A landscape with many peaks, sampled at points; each row gives a point and its height.
A climber steps from a point to the highest of its 2 nearest points, and stops where none of them is higher. Distance is the straight distance between rows; heights are no part of it.
<145>: [178 149 158 152 134 195 130 167 185 101 124 100 125 139 133 143 106  80
 136  71 131 131 123]  (h 53.2)
<317>: [140 105 147 116  96 122 131  90 123 165  93 155 183 184 135 105 135 161
 152 160 117 177 108]  (h 20.0)
<756>: [ 57 107 121 140 158 160 116 121 160 101 131 135 106 115 107 174 154 168
  59  69 156 165 110]  (h 19.5)
<226>: [106 160 114  94 126  92 133  84 134 133 116 148 163 104 165 112 106 134
 108 146 123 149 121]  (h 37.7)
<76>: [186 146 114 176  82 193 166 128 151 143 131 110 100  97 135 130 118 135
  97 146 140 108  97]  (h 47.8)
<911>: [ 83 179 134  73 114 144 153 134  97  38 101 117 147 121  90 191 131 159
 102  97  90 128 135]  (h 51.2)
<300>: [192 112 175 146 124 124 172 171 147 122 126 125 104 131 120 110 100  94
 190 140 108 102 133]  (h 6.8)
<679>: [161 116  99 120 134 124 128 148 128 122 144 101  78  97 143 153 119 108
 108 166 184 112 123]  (h 36.9)
<773>: [ 76 168 141 122 134 141 125 139 105  76  92 145 150 132 113 156 152 153
 125  74 108 143 132]  (h 42.9)
<291>: [109 125 153 112 157 109 124 158 109 125  95 168 130 181 147 147 117  80
 171 133 156 167 147]  (h 37.1)
<67>: [150 118 104 115  96 158 141 139  78 129 154 136 179 169  94 117 152 196
 115 151 119 103 148]  (h 46.1)
<82>: [138 133 135 222  74 143 185 140 118 195 128 108  59 128  88 126 136 146
 136 150  94  82 116]  (h 48.0)
<802>: [ 33 117 119  77  81  80 139  52  92 115  98 124 146  96 159 145 150 188
  95 126 113 153 120]  (h 40.5)
<160>: [142 125 152 165 149 174 151 183 143 109 151 132 112 141 155 144 116  83
 156  45 150 121 141]  (h 47.3)
<60>: [131 148 142 125  82 137 151 117 152 126  79 130 115  99 180 139 146 159
 114 136 172 163  89]  (h 37.3)
<889>: [197 107 150 153 125 196 110 130 177 111 114  94 138 126 125 106 129 135
 140  75  94 122 104]  (h 59.9)
<587>: [116 161 120 175  75  95 167 145 108 181 176 131  99 101 128  89 143 125
 157 164  96  57 141]  (h 21.0)
<360>: [ 98 136 148 176 101  92 169 166  91 168 154 167 118 141 148  98 148 131
 187 137 126  95 154]  (h 24.6)
<759>: [146 158 124 124 135 172  64  91 167 132 105  87 177 124 136 101 171 130
 144 102  91 140 117]  (h 22.7)
<499>: [114 132 122 107 129 101  94 146 149 133 138 121 117 104 168 132 167 114
 158 117 178 134 123]  (h 38.6)
<608>: [143 138 119 149 128 156 144 180  92 101 182 130 120 113 107 109 143 142
 144  92 109  59 157]  (h 20.7)
<931>: [122 144 101 160 118 145 127 144 104 149 193 151 171 154  73 112 152 174
 105 151  99  72 155]  (h 40.4)
<775>: [162 102 134 132  55 134 171 153 126 171 177 119 149 162 154 113 135 148
 176 132 103  93 145]  (h 11.0)
<153>: [106 162 132 110 144 147 140 132 181 121 163 149 141 130  87 177  79 122
  76 121 142 163 116]  (h 0.2)
<827>: [158 172 143 150 115 168 169 135 161 113 104 138  96  92 136 138 108 139
  89 141 160 132  85]  (h 45.9)
<571>: [136 125 139 145 120 119  97 134 178 166 158 129 153 146 173  92 144  86
 192 111 121 121 133]  (h 50.7)
<180>: [ 81 101 118  96 173 129 124 126 125 105 121 134 105 148 131 180 100 103
 100 100 151 166 135]  (h 27.0)
<134>: [ 49 117 116  99 111  95 123  81  72 128  48 128 138 142 138 156 149 149
 119 140 117 172 127]  (h 31.7)
<262>: [142 103 142 127  63 128 152 131 156 172 154 154 166 174 137 128 132 161
 146 158 140 141 115]  (h 14.8)
<171>: [138  80 139 112 131 109 110 150 147 112 153 133 103 103 125 123 151 169
 136 129 165 123 120]  (h 31.9)
<12>: [108 136 144  88 110 133 130 156  94  87  71 114 128 145 128 167 173 151
 151 117 140 146 126]  (h 35.6)
<20>: [156  98 122 113 120 128 111 109  95 160  73 113 120 160 205 128 134 104
 152 151 162 168 132]  (h 51.5)
<27>: [191  63 126 130 149 144 149 155 136 131 136  85  74 115 167 139 107  98
 152 137 179 121 138]  (h 41.5)
<603>: [136 110 147 150 176 133 108 162 190 131 197 145 117 115 118 110 100  88
 143  90 133 115 127]  (h 16.4)
<86>: [182 140 166 107 122 105 167 170 147 111 136 126 106 101 150 136  99  93
 166 158 153 121 126]  (h 9.4)
<337>: [ 89  86 120 100 176  88 101 152 112 118 152 151 123 156 164 156 125  92
 148 112 172 157 156]  (h 32.2)
<69>: [ 96 146 145 155 124 110 149 153  62 141  93 160 112 116 140 109 166 159
 161 141 156 121 136]  (h 19.9)
<913>: [124 143 126 210  62 131 187 142 146 198 154  95  86 143 112 110 113 135
 152 110  53  75 137]  (h 46.6)
<585>: [122 144 142 183 184 164 108 141 105 135 116 157 157 190 101 103 139  76
 146  68 104 130 151]  (h 17.8)
<458>: [ 35 113 143 115 169 119 139 101 123  91 113 159 101 115 108 189 110 126
  67  86 140 167 121]  (h 22.0)
<796>: [125 135 137 135 122  94 173 152  86 142 160 189 149 155 154 100 100 106
 162 160 125 114 163]  (h 28.4)
<443>: [ 99 147 128  96  87 111 108  79 152 156  62 103 128 106 174 138 153 141
 126 148 156 178  94]  (h 37.0)
<579>: [115 136 158 163 173 150 151 174 104 122 116 170 106 160 147 144 112  79
 145  77 156 150 145]  (h 42.2)
<665>: [ 58 162 103 114 158  87  94  46 195 129 134 130 120  87  93 147 116 111
  30 139 121 142  99]  (h 9.5)
<477>: [128 149 119 155 167 107 120 125  96 132 143 162 138 119 106  76 125 123
 139 143  96 106 146]  (h 27.1)
<347>: [ 19 130  94 122 139  60 119  56 143 150 130 137 122 117 105 170 130 124
  39 161 149 144 124]  (h 15.4)
<429>: [142  99 104  68 118 133 119 135  67  98 119 116 168 172  73 156 151 183
 120 151 112 130 153]  (h 52.5)
<682>: [106 131  92 128 144  71  89  95 113 154 103 112  77 101 109 147 122  94
  67 205 189 137 114]  (h 27.4)
<554>: [112 145 108 134 159 130 115 155 118  88 174 142 126 110 122 136 135 135
 108  97 140 103 148]  (h 25.2)
<389>: [186 132 134 127 136 162 193 115 110 104 132 161 169 155 140 110  60 125
 109 126  84 139 138]  (h 55.9)
<322>: [156 116 167 179 109 142 123 155 183 178 142 117 130 163 122  99 127  84
 194  90  99 104 131]  (h 56.3)
<250>: [ 45 151 106 144 138  61  96  72 121 160  89 114 108 101 120 147 169 134
  47 178 179 146 108]  (h 21.3)
<486>: [152 120 145 162 184 171 119 173 105 114 133 142 137 177  48 122 119  93
 127  89 109 108 148]  (h 20.8)
<390>: [139 153 137 113 130  91 148 104 104 133 120 177 159 129 175  91  91 111
 148 154 117 142 143]  (h 32.3)
<151>: [158 192 169 131 105 141 161 140 151 108  93 149 140 103  96 116 115 144
 123 158 111 137  94]  (h 53.9)
<447>: [147 129 121 165 198 158 112 127  84 107 145 153 140 142  70  80 107 119
 130 112  77 103 149]  (h 23.7)
<813>: [137 123  74  95 144  97 100 117  93 118 116  89  89 107 119 169 113 111
  84 189 184 116 126]  (h 32.0)
<195>: [215  89 152 118 160 177 163 119 151 111 113 117 152 160 131 121  59 107
 111 118 108 154 129]  (h 60.9)
<574>: [148 121 105  85 126 166  64 122 168 107 122  81 174 155 122 138 132 126
 132  96 101 140 126]  (h 28.0)
<450>: [ 56 103 111  76 113  69  97  66 148 110 133 122 151  79 156 130 151 164
 116  98 127 154 118]  (h 50.6)
<63>: [117 170  93 101 106 104  82 153 128 126 156  93 116  91 143 144 174 118
 131 154 165  98 132]  (h 32.1)
<96>: [171 110 117 172  96 158 159 174 108 135 181  97 113 136  76 115 126 148
 147 116  83  47 159]  (h 17.6)
<837>: [163 122 147 100 164  93 116 149 178 111 166 135 119 106 151 120  87  76
 151 133 148 121 138]  (h 12.7)
<51>: [226  59 138 152 164 182 126 110 157 118 109 107 136 142  92  98  94 135
 124 108  96 137 119]  (h 65.5)
<283>: [163  89 119 156 150 136 115 113 109 148 103 122  83 118 186 110 122 102
 146 135 156 137 123]  (h 46.0)
<11>: [125 115 121  73 129 142 137 115  70  60  93 109 141 123  93 160 135 192
  88 122  90 129 129]  (h 60.2)
<810>: [151 180 152  90 145  86 132 109 126  95  88 140 134  68 102  97 114 129
 133 165 107 137 106]  (h 46.2)
<484>: [111  68 129 103 143 140 112 133 157  85 147 127 118 120 117 159 134 194
  96  92 150 156 113]  (h 25.8)
<335>: [ 98 144 112 118 190  94  78 119 125 131 142 160 138 149  94 115 117  89
 132 151 119 128 140]  (h 22.9)
<435>: [128 125 118 143 123 144 124 123  74 137  85 125 118 116 143 113 179 172
 127 144 159 134 118]  (h 21.7)
<578>: [ 82 103 109  38 112  95  81  85 115  97 124  88 154  95 184 139 159 151
 147 101 110 153 139]  (h 42.0)
<115>: [152 106 136 158  56 147 156 176 151 164 195 102 137 169 101 122 137 149
 167  96  81  62 141]  (h 14.4)
<541>: [139 168  96 123 115  91 142  97 124 135 162 142 129  75 143 102 104 138
  83 171 144 103 123]  (h 30.8)
<768>: [ 87 121 125 101 118  92 118  81 107 161  76 154 162 176 126 135 126 134
 119 188 128 179 126]  (h 25.3)
<273>: [156 112 152 191  71 131 145 137 184 191 143  98 104 136 108  82 131 126
 185  90  50  97 115]  (h 51.4)
<238>: [161 147 109 126  91  88 151 136 112 143 175 130 105  68 152  92 128 132
 143 167 138  82 127]  (h 25.7)
<21>: [107  97 137 158 124 120 103 151 148 158 149 143 124 156 153 122 160 110
 166 128 159 128 132]  (h 45.0)
<57>: [127 139 100 110 178 126  86 116 167 126 144 115 127 121 163 141  96  61
 123 108 142 141 139]  (h 8.8)
<2>: [180 122 152 100 122 159 141 148  87  90  72 100 145 143 129 137 145 136
 156 120 109 134 135]  (h 30.3)
<518>: [156 143 131 200 101 175 155 142 130 154 118 115  70 109  76 134 136 139
  96 176 139  92  91]  (h 53.3)
<850>: [103 154 141 155 181 143  97 150 172  92 167 149 133 102 129 106 143 110
 141  67 125 110 137]  (h 20.5)
<187>: [119 108 113  37 113 109  63 117 157 101 133  74 170 140 145 143 138 118
 163 107 108 146 144]  (h 34.1)
<48>: [180 116 137 118 113 165 146 112  68 116  60  97 124 111 124 102 143 165
 130 150 117 142 111]  (h 26.5)
<220>: [119 142 107 110 173 112 120  99 120 134 168 170 163 168  81 127  67 109
  95 177 102 129 138]  (h 19.1)
<362>: [ 90 147 106 135 154 145 115  92 185 132 162 143 122 108 101 154 105 134
  39 138 148 151 102]  (h 4.3)
<192>: [126 112 111 100 108 113  90  86  94 183  72  88 131 117 191 106 165 129
 151 167 153 170 114]  (h 45.3)

Where does a climber stop that starts at each point below?
<48> | <11>
<484> | <322>
<458> | <51>
<665> | <20>
<775> | <450>
<153> | <51>

Call two points neighbours if one is among the 2 nearest of the other. Go from one point of each pair to the other, from neighbour to neighbour, staying as high as possible. Name the lowest point that can't be avoided.
<518>, <11> | <69>
<51>, <518> | <390>
<450>, <518> | <759>
<20>, <226> | <443>
<322>, <518> | <913>
<518>, <151> | <827>
